Each row is a point on a tangle of strands that fork and nearly touch. The rows are in no order.
Points whose rows are less than 738 apart are linked; no others are. Some points are linked to none.
z_572: [-410, -49, 605, 233, 70, 313, -263, 204, 22, -97, -114, 86, 197, -351, -129, 56, -75, -11, 294, -186, -35, 116]
z_783: [-538, -56, 189, -195, 24, -97, 230, -32, -140, -95, 24, 185, -278, -28, -239, -57, -221, -74, -59, 245, -106, -9]
z_260: [76, -34, -55, 42, 115, 73, 292, 122, 122, 87, 183, -170, -388, -366, -150, 252, -397, 96, -215, -98, -43, -208]
z_677: [-240, -356, -245, -186, -214, -213, 141, 175, 42, -144, -38, 151, 70, 464, -75, -273, 266, -392, -102, -56, -132, 104]
z_247: [200, -366, 397, 224, 225, 237, 106, 86, -93, -95, -66, 600, -283, -97, -10, 232, -180, -411, 31, -339, 206, -237]
z_154: [-96, -319, 8, 381, -49, 274, -57, 74, 124, -69, 240, 352, 56, -329, 123, 182, -195, -151, 158, 101, 456, 85]
z_740: [108, -363, -92, -208, 181, -18, 170, -46, 96, 55, 189, 154, -396, -88, -88, -149, -376, -86, -142, -292, 147, -177]
z_212: [-257, -71, 24, -397, 193, -19, -105, -143, -221, 222, -202, 272, -188, 247, -80, -225, -241, -95, -170, -86, -50, -299]
z_236: [192, 391, 92, -225, -322, -20, -37, -373, -175, 24, 39, -442, 83, -25, 277, -41, 19, 333, 257, 295, 3, -137]
z_569: [-415, -434, 158, 197, -29, 190, 259, 318, -137, -46, 134, -86, -312, -216, -260, -169, -110, -251, 18, -108, -171, 10]
z_641: [91, 459, -246, -124, -216, 132, -193, -125, 88, 161, -155, -156, -73, 309, 218, 430, -297, 77, -113, 135, -172, -560]
z_392: [-58, -470, 138, -114, 248, 32, 249, 38, -188, -102, 24, 239, -451, 4, -96, -195, -132, -332, -107, -302, 64, -140]
z_205: [-304, 57, 702, 262, 216, 138, -65, 141, 104, -162, -188, 26, 162, -298, -131, 110, 240, 77, 232, -112, -3, 303]
z_807: [-65, 348, 383, -43, 14, -344, -53, -193, -223, -67, -202, -8, 516, 143, 371, -303, 517, 111, 236, 145, 212, 155]
z_626: [215, -226, 541, 169, -72, 113, 65, -75, 173, -357, -230, 427, 17, 62, 73, 202, 337, -123, 340, -63, 257, 426]
z_479: [159, -186, -20, 301, -343, -95, 101, -100, 360, -134, 316, -68, 277, -85, 357, -154, 201, -50, 264, 167, 396, 387]
z_99: [122, 124, -50, -65, 46, 239, -499, -148, -159, 378, -74, -69, 56, 294, -133, -76, -31, 261, -38, -10, -192, -419]
z_527: [-34, -298, -8, -232, 52, -58, 182, -84, 77, -45, 159, -80, -405, -138, -195, -249, -239, 81, -5, -111, -75, 141]
z_177: [227, -146, 412, 190, 92, -49, 155, -76, 261, -293, -391, 372, -11, 284, 2, 104, 390, -183, 254, -220, -12, 480]
z_890: [-244, 204, 392, 258, 207, 215, 51, 299, 70, 160, 153, 183, -47, -233, -140, 305, -458, -161, -266, -178, 65, -497]
z_220: [-141, 79, 295, -32, 281, 48, -77, -317, -13, -27, 19, 334, 39, -30, 11, 0, -208, 82, -7, -83, 279, -5]
z_452: [-65, 401, 386, 190, 119, 207, 146, 131, 234, 140, 161, 6, -51, 22, 46, 333, -425, -30, -346, -113, 199, -365]
z_160: [292, 63, -404, -98, 98, -195, 304, 218, 220, 294, 40, -147, -471, -398, -24, 210, -375, -91, -296, -9, -76, -157]
z_341: [147, 0, -355, 135, 39, 37, 233, 104, -134, -136, 171, -287, -54, -584, 122, 360, -66, 172, -169, 136, 231, 218]
z_672: [31, -219, -294, -86, -79, 160, -449, 172, -126, 226, 27, -86, -157, 8, -439, -245, 140, 71, -1, 550, -317, -209]
z_793: [68, 134, -440, -108, 133, 174, -353, 85, -437, 86, -111, 21, 173, 230, -5, 291, 20, 160, -247, -126, -22, -301]
z_309: [-174, 431, 612, 380, 177, 31, -30, -361, -150, 10, -64, 67, 332, 56, 321, -358, 111, -125, 154, 69, 366, 225]
z_283: [-309, -210, -173, -424, 43, -144, 446, 266, -441, -313, 25, 9, -267, -105, -182, -118, 186, -298, -154, 69, -108, 71]
z_445: [-409, -272, 232, 19, -65, -15, 218, -5, 118, -90, 104, 94, -190, 256, -160, -460, 2, -301, -12, -72, -73, 187]
z_230: [216, 228, 121, -79, 3, 178, -516, -57, -441, -18, -172, -300, 235, 11, -87, 3, 551, 351, 72, 292, -157, -118]
z_439: [-32, 271, -424, -167, -216, 120, -187, -196, -167, 47, -200, -141, -163, 169, 10, 309, -236, 99, 23, 263, -367, -360]
z_238: [146, 271, 280, -102, -111, -58, 200, -185, -131, -85, -94, -436, 55, -105, 387, 171, -157, 232, -360, 181, 282, -294]
z_865: [63, -550, -333, 104, 6, -71, 300, 297, -34, -181, 163, 67, -402, -390, -128, -91, 3, -304, 82, -34, -3, 256]
z_39: [-47, 450, 246, -279, 463, -92, -12, -47, -6, 258, -319, 276, -93, 171, 37, 218, -246, 64, -267, -174, 42, -350]
z_725: [160, 538, 106, -82, -399, -137, 139, -280, -75, -86, 112, -526, 124, 76, 153, -106, 243, 284, 349, 149, -131, 152]
z_624: [225, 330, -96, -158, 117, -36, 134, 380, 143, 161, 206, -13, -74, 261, 181, 351, -187, 68, -372, -361, 142, -249]
z_713: [-210, -58, -369, -265, -32, -22, 19, 11, -276, -55, -37, 1, -143, 175, -158, -95, -80, 47, -109, -5, -254, 75]
z_912: [-375, -464, -143, 38, 38, -67, 327, 251, -47, 142, 252, 219, -338, -358, -33, -161, -179, -454, -39, 216, 182, -91]
z_964: [-36, 117, 732, 279, 62, 241, 33, 13, -83, -21, -81, -362, 113, -397, 199, 98, -136, 109, -270, -69, 315, -229]
z_835: [80, 294, 551, 55, -1, 86, 259, -10, -44, -80, -85, -384, -14, -235, 287, 312, -151, 195, -428, 51, 297, -316]
z_66: [338, 27, 92, 27, -167, -3, -505, 72, 13, 94, 237, -129, 351, 155, -255, -300, 638, 199, 396, 131, -127, -75]
z_558: [-132, 78, 606, 576, 422, 351, -134, -118, 65, 12, -321, 158, 137, -59, 120, -132, 66, -220, 236, -154, 220, 357]
z_17: [-183, 73, -72, -252, 355, -76, -322, 2, -404, 74, -519, 182, 14, 216, -175, -51, 268, 125, 40, 13, -253, 63]
z_199: [-205, -61, 450, 621, -57, 112, 3, 107, 366, -233, -86, 311, 298, 239, -118, 66, 237, -275, 167, -203, -95, 294]
z_664: [-241, -36, 108, 291, -137, 88, 92, 104, 122, -125, 284, -157, 95, -335, -67, 180, -2, 186, 118, 183, 53, 310]
z_873: [118, -68, -375, -415, 33, -199, 323, 195, -7, 266, 17, -98, -480, -238, -70, 66, -364, -179, -287, 102, -104, -388]
z_595: [-251, -190, 198, 327, -114, 70, 98, 169, 309, -192, 233, -25, 52, -137, -190, 5, 28, 62, 157, -11, -94, 316]
z_69: [417, -46, -484, -59, -4, 151, -442, 170, 145, 561, 46, -209, -5, 2, -35, 25, -109, 160, -190, 72, -34, -374]
z_541: [60, 283, -313, 223, -243, -115, 38, -277, 120, 340, 204, -232, 3, -242, 367, -32, -162, 143, 65, 325, 189, 231]
z_606: [355, 261, -144, -204, -131, -16, 184, -57, -5, 13, -18, -500, 16, -173, 322, 284, -161, 243, -323, 135, 202, -195]
z_948: [-373, -138, 512, 138, 322, 167, -31, -45, -31, 23, -42, 369, -229, -182, -224, -226, -325, -267, -21, -93, 44, -49]
z_765: [124, -56, 569, 517, 330, 407, -87, -251, 23, -28, -291, 180, 5, 1, 271, -81, 35, -282, 130, -229, 410, 232]
z_368: [-35, -221, -222, -102, -136, -228, -53, 113, 101, -188, -197, 165, 247, 574, -198, -223, 398, -196, -47, -227, -294, 142]
z_117: [179, -207, 403, 79, -71, 89, 5, -214, 63, -341, 1, 226, 119, -8, 277, 37, 210, 14, 221, -18, 421, 324]
z_699: [-13, -27, -451, -82, 129, 69, -191, -13, -436, -121, -63, 236, 191, 188, 91, 207, 87, 75, -103, -220, 105, 20]
z_24: [-65, -346, -520, -469, -20, 14, -155, 205, -281, 142, -64, -67, -188, 53, -185, -274, -10, -101, -100, 79, -147, -168]
z_388: [136, -248, -344, -207, -124, -115, -135, -112, 189, 79, 195, -21, -47, 125, -43, -351, 16, 110, 222, -11, -124, 244]
z_632: [-125, 278, -294, 369, -248, -161, 134, -149, 288, 250, 278, -177, 10, -124, 129, -47, -99, 86, 169, 290, -60, 408]
z_427: [-274, -412, 120, 124, 139, 209, 302, 134, -198, -14, 140, -39, -458, -93, -145, -239, -172, -357, -182, -262, -52, -141]
z_128: [-192, 79, -500, -235, -311, 8, -175, -72, -131, 101, -242, -146, -264, 146, -53, 62, -183, -114, 106, 477, -449, -301]
z_229: [-442, -186, 362, 167, 36, 305, -163, 315, -93, -10, -30, 75, 43, -453, -215, 106, -202, -42, 250, -233, -185, -84]
z_940: [120, -281, 70, 499, -381, 33, 91, 98, 552, -140, 242, 132, 265, -18, 141, 74, 152, -164, 286, 143, 250, 378]
z_409: [164, 18, 261, 118, -289, -169, 161, -172, 328, -187, 399, -114, 326, 16, 182, -234, 270, 102, 322, 25, 227, 313]
z_747: [442, 224, -344, -350, -185, 153, -309, -29, -89, 86, -141, -471, 39, -267, 72, 236, 33, 321, -44, 352, -75, -267]
z_657: [68, -358, -266, -96, -112, 97, -484, 145, -75, 44, 15, 37, 23, 372, -298, -382, 319, -30, 155, -45, -294, -4]
z_561: [-121, -184, -148, 209, 83, 84, 50, 62, 107, 63, 324, 265, 56, -409, 82, 261, -312, -43, -20, 145, 440, -70]
z_771: [182, -67, 103, -29, 233, 55, 50, -21, -138, -176, 56, 374, 100, -56, 245, 353, -56, -74, -178, -235, 508, -204]
z_363: [465, 198, -474, -364, -47, 9, -65, 43, -5, 112, -98, -410, -50, -319, 157, 235, -113, 261, -210, 109, 62, -145]
z_103: [-80, 96, -24, -226, 106, 37, -282, -271, -107, 284, -47, 123, -46, 289, -47, -181, -284, 165, -31, -136, -91, -242]
z_52: [27, 249, -351, -124, -69, -54, -20, -127, 200, 365, 95, 40, -26, -112, 204, 243, -434, 137, -120, 263, 181, -281]
z_486: [50, -11, -93, 12, -114, -448, 113, -107, 251, -155, -156, 135, 506, 472, -265, -141, 388, -136, -94, -224, -348, -104]
z_62: [94, 181, -38, -205, 179, 73, 112, -200, -204, -75, -117, -174, -259, 20, -99, 157, -200, 240, -242, -276, -146, -37]
z_397: [-294, 39, 540, 180, 367, 204, -23, 55, 21, 93, -21, 270, -169, -251, -225, 63, -392, -160, -124, -174, 82, -271]
z_456: [203, 204, -220, -16, 77, 246, -428, -15, -248, 262, -45, -177, 196, 277, 43, 161, 12, 239, -260, -79, -35, -391]
z_361: [2, 392, 251, -18, 138, 24, -36, -421, -212, 82, -140, -158, 53, 161, 177, -118, 62, 255, 24, -137, 16, 152]
z_175: [78, 233, -48, -12, -11, 164, -523, 75, -364, -8, -121, -141, 266, 182, -293, 38, 546, 254, 90, 212, -352, 9]
z_105: [110, 192, 229, -207, 163, -149, -366, -152, -93, 73, -231, 46, 288, 239, 22, -218, 518, 227, 341, -90, -90, 207]
z_457: [171, 323, 237, -156, 81, 13, -350, -182, -507, 70, -402, -352, 269, 46, 195, -112, 429, 321, 83, 187, -17, -136]
z_343: [-414, -250, -138, 323, -69, 109, 299, 377, -141, -140, 148, -151, -291, -225, -252, 30, -89, -197, -44, -21, -276, 153]
z_977: [255, 9, 176, -149, -81, -96, -432, -102, -98, -8, -8, 1, 460, 248, 109, -217, 594, 177, 389, 12, 82, 62]
z_730: [-60, -396, 446, 334, 277, 342, -45, 235, -225, -1, -151, 421, -222, -203, -103, 57, -164, -466, 130, -472, -21, -263]
z_308: [64, 249, -286, -259, -134, -135, 117, -18, 326, 284, -42, 12, -320, -45, 97, 371, -560, 14, -138, 222, -81, -442]
z_7: [419, -280, -514, -43, -43, 239, -464, -20, -74, 118, 88, -125, 105, 116, 76, -136, 115, 105, 65, -144, 72, -9]
z_96: [-213, 56, 819, 388, -9, 229, -80, -66, -152, -81, -14, -234, 285, -371, 284, -212, -105, -11, -73, 127, 362, -97]
z_530: [-51, 348, -487, 23, -378, -173, -69, -20, 63, 133, 17, -267, 52, 238, -94, -120, 94, 107, 231, 285, -517, 117]
z_526: [-16, 197, 48, -402, 50, -67, 112, -120, 78, 78, -56, 69, -344, 19, -88, 255, -472, 90, -175, 58, -49, -441]
z_473: [186, -46, -513, -144, -167, -293, 141, 200, 316, -265, -95, -200, 314, 152, -275, -125, 302, -55, -131, -65, -410, 249]
z_482: [198, 61, -488, -87, -72, -78, 91, -143, 141, 221, 12, -302, -401, -246, -27, -74, -306, 109, -21, 93, -201, 233]
z_257: [-6, 208, 408, 23, -4, -298, 36, -212, 105, -220, -124, 209, 534, 209, 243, -128, 519, 0, 261, 25, 240, 255]
z_970: [-6, 250, 372, 237, 22, 153, 72, -408, -71, -21, 133, -252, 22, 51, 168, -146, -55, 222, -28, -129, 110, 192]
z_189: [255, -89, -170, -126, 278, -38, 81, 135, -169, -64, 92, 356, 12, 77, 125, 349, -79, -54, -256, -393, 256, -310]
z_735: [266, -353, -206, 237, 250, 98, 265, 228, -181, -236, 231, 185, -201, -375, -40, 346, -64, -186, -80, -253, 94, -160]
z_469: [142, 58, 234, 259, -258, -240, 218, -123, 591, -128, 376, -66, 337, 78, -81, -130, 211, 28, 221, -100, -14, 216]
z_226: [-168, -284, -280, 106, 128, -149, 197, 195, 88, 227, 232, 286, -263, -517, -49, 110, -378, -185, -111, 180, 179, -181]
z_380: [248, -206, 154, 282, 33, 174, 131, 139, 145, 3, 228, -161, 60, -310, 324, 183, -175, -38, -251, -174, 576, -202]
z_810: [187, -17, -310, -104, -129, -240, 131, 95, 166, -478, 6, -28, 358, 160, -142, 90, 378, 81, -4, -142, -150, 356]
z_365: [-5, 12, -442, -253, -267, -284, 285, 228, 271, -102, -67, -368, 82, 212, -298, -333, 219, -141, -162, 45, -530, 226]
z_243: [-276, 27, 63, -197, 42, 9, 168, -129, 33, 95, 109, 192, -275, -90, -135, 24, -505, 10, -91, 166, 23, -269]
z_253: [39, -259, -490, 67, 145, -49, 233, 189, -277, -272, 201, 268, -65, -277, -3, 286, -72, -78, -59, -38, 120, 57]
z_584: [-321, 207, 514, 169, 212, -13, 122, -74, -40, -201, -144, -7, -27, -141, -167, 160, 126, 169, 89, 2, -147, 331]
z_126: [-92, 34, -19, 156, -67, 95, 179, 61, -136, -215, 181, -279, 61, -457, 73, 326, -19, 252, -75, 230, 212, 206]
z_800: [22, 386, 216, 159, -253, -14, 203, -298, 93, -119, 241, -418, 23, -24, 79, -90, 50, 288, 218, 45, -77, 293]
z_997: [31, 266, 66, 42, -40, -405, 70, -165, 227, -96, -64, -9, 381, 403, -192, -131, 377, 69, 73, -231, -327, 139]
z_33: [-345, -373, -82, -74, -232, -162, 334, 126, 276, -58, 90, 34, -1, 411, -51, -430, 199, -496, -116, -39, -53, 153]
z_842: [264, -135, -60, 75, -81, -6, 38, -78, 127, 118, 192, -87, 223, -81, 511, -46, -201, -21, -257, 26, 655, -210]
z_18: [-253, -20, -413, -26, -244, -542, 276, 147, 426, 10, 70, 41, 217, -6, -182, -57, 78, -90, -52, 357, -258, 184]
z_400: [143, 67, -185, -103, -232, -21, -463, 49, 3, 207, 201, -93, 260, 77, -208, -206, 296, 269, 349, 323, -202, -50]
z_552: [177, -113, -257, -156, -218, -133, -274, -82, 233, 93, 258, 17, 274, 156, 58, -241, 195, 140, 378, 84, -14, 183]
z_475: [461, -405, 14, 403, -64, 328, 134, 227, 69, -29, 198, -46, -34, -377, 353, 296, -99, -192, -79, -237, 486, -114]
z_918: [258, -329, -233, -132, 23, 188, -531, -33, -171, 26, -54, 144, 50, 304, -84, -139, 231, 57, 124, -191, -54, -22]
z_742: [-225, -99, -365, -112, -200, -234, 463, 267, 127, -176, 30, -320, -142, 90, -203, -227, 158, -269, -238, 85, -353, 306]
z_717: [-440, 164, 326, 102, 90, -191, 204, -36, 69, -246, -77, 106, 33, 156, -259, 23, 129, 69, -3, 39, -268, 279]
z_594: [139, -24, -274, 273, -101, 11, 8, -205, 160, 275, 253, -86, 150, -182, 462, -75, -241, 30, -93, 145, 523, 72]
z_610: [-94, -336, -378, -433, -209, 19, -263, 293, -165, 221, -63, -174, -152, 81, -311, -404, 197, -113, 2, 425, -263, -90]
z_135: [9, -388, -71, 445, -247, 200, -7, 132, 265, -127, 205, 280, 64, -204, 143, 187, 5, -190, 307, 163, 334, 350]
z_201: [-475, -193, 37, -218, 167, -174, 282, 118, -355, -235, -31, 286, -220, -14, -170, -46, 25, -183, -98, 45, -53, 35]
z_358: [-418, -143, -227, 120, -217, -101, 410, 248, 119, -16, 97, -276, -308, -48, -194, -179, -43, -254, -140, 203, -272, 295]
z_190: [-197, 298, 640, 523, 246, 143, -72, -219, 145, -34, -84, 142, 259, 98, 82, -244, 164, -180, 249, -76, 146, 407]
z_386: [271, -216, -160, 67, 266, -16, 382, 286, -68, -85, 311, -42, -354, -404, -137, 233, -193, -71, -254, -289, -36, -212]
z_370: [96, -192, -303, -147, -22, -66, 42, -148, 158, 54, 207, -115, -222, -106, -65, -189, -204, 151, 88, -55, -48, 255]
z_487: [444, -136, -513, -75, -1, 103, -323, -33, 121, 418, 108, -213, 51, 26, 214, -75, -120, 137, -71, -149, 186, -147]
z_51: [94, 141, -162, 127, -35, 102, 209, -192, 158, 112, 131, -356, -317, -264, 15, 182, -418, 172, -124, 101, -54, 36]
z_824: [-147, -443, 412, 298, -108, 306, -115, 123, 251, -148, 79, 379, -113, -58, -147, -140, -126, -307, 292, -138, 55, 173]
z_166: [-403, 252, 5, -59, -66, -296, 220, -29, -62, -203, -201, -12, 52, 400, -253, -3, 144, 32, -62, 106, -474, 193]
z_509: [252, 47, -506, -277, -140, -91, -133, -122, 161, 409, -143, -252, -373, -154, -17, -59, -356, 86, -35, 196, -275, -184]
z_808: [-60, -93, -66, 167, -79, 0, -29, -170, 72, -244, 117, 224, 127, 351, 67, -74, 119, -7, 125, -219, 26, 347]
z_941: [30, 119, -309, -199, -106, -25, -267, -210, 95, 383, 191, 87, 161, -56, 151, -60, -297, 246, 136, 281, 162, -204]
z_579: [166, -221, 154, 41, 4, 139, 9, -150, -170, -295, 9, 291, 119, -40, 345, 230, 48, -61, -6, -49, 590, 55]
z_926: [278, 134, -113, -58, 293, -133, 303, 458, -11, 3, 258, 206, -169, 180, 67, 299, -129, -144, -349, -479, 40, -305]
z_739: [-84, -132, 174, 341, -197, -197, 253, 82, 595, -139, 279, -59, 197, 19, -275, -90, 92, -51, 105, -56, -210, 202]
z_95: [103, 555, 315, -321, 197, -32, -75, -30, 142, 231, -272, 82, -40, 291, 174, 326, -193, 122, -270, -122, 53, -395]
z_629: [295, 320, -95, -301, -257, 103, -312, -238, -141, 69, -35, -393, 43, -44, 23, 63, 121, 352, 292, 270, -249, -190]
z_540: [-150, 19, -113, -205, 109, 3, -460, 154, -329, -43, -318, 87, 127, 270, -361, -91, 433, 133, 45, 103, -426, 10]
z_798: [9, 251, -459, 170, -296, -302, 116, -76, 314, 217, 161, -234, -33, 26, -14, -185, 10, 74, 191, 194, -322, 384]
z_884: [-147, 374, 712, 291, 125, -1, 21, -377, -209, -9, -89, -74, 288, -128, 354, -354, -70, -46, -50, 185, 405, -25]
z_582: [17, -68, -355, -86, -115, 64, -523, 99, -118, 224, 94, -3, 108, 15, -281, -74, 121, 218, 134, 476, -218, -191]
z_270: [-132, 123, 87, -300, 481, -130, 31, -17, -189, 179, -262, 397, -146, 155, -68, 104, -208, -68, -253, -261, 39, -350]
z_563: [155, -63, 287, 44, 160, -312, 137, -111, 342, -306, -401, 371, 282, 306, -41, 68, 481, -135, 195, -201, -65, 352]
z_113: [-22, 222, -96, -173, 484, 3, -264, -142, -402, 141, -526, 127, 83, 185, 75, 165, 170, 201, -74, -150, -53, 6]
z_436: [151, 554, 208, -294, -61, 50, -182, -104, 170, 175, -271, -88, -4, 343, 266, 402, -145, 99, -109, 51, -63, -597]
z_673: [-64, 159, -589, -185, -383, -30, -157, 95, -88, 99, -217, -255, -160, 75, -174, -66, 24, -40, 141, 483, -566, -11]
z_919: [-234, 302, -178, -118, -75, -37, 21, -147, -210, -143, -127, -114, -37, 297, -131, 72, 5, 186, 10, 45, -393, 184]
z_756: [7, 215, 206, -65, 224, -111, -81, -283, -102, -66, -187, 9, 73, 207, 34, -128, 264, 233, 164, -212, -123, 353]
z_148: [-110, -227, -482, -409, 1, -101, 412, 247, -372, -179, 47, -136, -349, -204, -117, -203, 37, -268, -188, 91, -156, 64]
z_727: [82, 265, 193, -237, 161, -105, -210, -235, -483, 20, -423, -199, 308, 24, 343, 23, 244, 272, -116, 115, 200, -145]
z_596: [147, -9, 167, -136, -40, -305, -110, -101, 200, -258, -209, 370, 476, 331, 90, 84, 571, -9, 279, -59, 81, 246]
z_25: [109, 278, 209, -150, -72, -129, -42, -197, -383, 1, -268, -297, 272, 71, 463, -46, 19, 242, -327, 175, 222, -359]
z_521: [-115, -196, -447, -332, 8, -151, 360, 159, -204, 104, 34, -181, -509, -244, -85, -140, -201, -216, -181, 188, -91, -12]
z_984: [-60, -133, -434, 53, 77, 20, 63, 57, -321, -324, 102, 250, 72, 6, 30, 260, 33, 18, -45, -72, 126, 208]
z_355: [219, 320, 46, 44, -246, -366, 188, -139, 332, -82, 230, -209, 404, 228, -127, -137, 322, 145, 209, -191, -200, 127]
z_499: [150, 419, 218, -47, -2, 39, 219, 354, 303, 113, 273, -106, -56, 150, 287, 298, -243, 46, -373, -133, 334, -252]
z_616: [-426, -246, 496, 174, 53, 106, -38, -2, 175, -124, 80, 389, -118, 22, -229, -320, -178, -280, 133, -54, 33, 136]
z_500: [32, -372, 201, -39, 247, 60, 91, -101, -127, -147, -151, 602, -316, 88, -25, -20, -101, -292, 58, -293, 195, -10]
z_823: [-96, -160, 12, -419, 293, -237, -112, 38, -198, -217, -412, 314, -28, 165, -158, -95, 310, 18, 103, -121, -154, 249]
z_917: [-46, -246, 273, 542, -4, 553, -130, 145, -107, -85, 69, 2, 82, -230, 171, 182, -123, -139, 76, -386, 245, -14]
z_393: [324, 7, -458, -217, -69, -27, -321, 84, 238, 574, -90, -217, -223, -68, -10, 44, -302, 93, -111, 204, -186, -400]
z_406: [-53, -408, 576, 327, -98, 363, -136, 241, 112, -123, -287, 363, -107, -56, -157, 38, 48, -355, 435, -299, -93, 194]

A fork is a point with three links, a tip a point with one. Leave the first point through the second and follow the links. Name the first fork or tip that comes.
z_672 / z_610 -> z_229
z_39 / z_95 -> z_475
z_970 / z_800 -> z_238
z_257 / z_596 -> z_616
z_479 / z_940 -> z_912
z_229 / z_572 -> z_400
z_445 / z_33 -> z_469
z_201 / z_283 -> z_260
z_427 / z_569 -> z_810

Follow the links from the first point to the second, and from the first to the third. Name the last point that the two ways share.
z_309 / z_540 / z_725 -> z_238
z_756 / z_7 / z_572 -> z_400
z_657 / z_99 / z_343 -> z_482
z_810 / z_393 / z_873 -> z_482

A fork is a point with three links. Follow the links from the first point to the second and name the forks in between, in order.
z_747 / z_509 -> z_400 > z_370 > z_482
z_521 / z_582 -> z_260 > z_482 > z_370 > z_400
z_964 / z_725 -> z_238
z_469 / z_948 -> z_616
z_341 / z_561 -> z_469
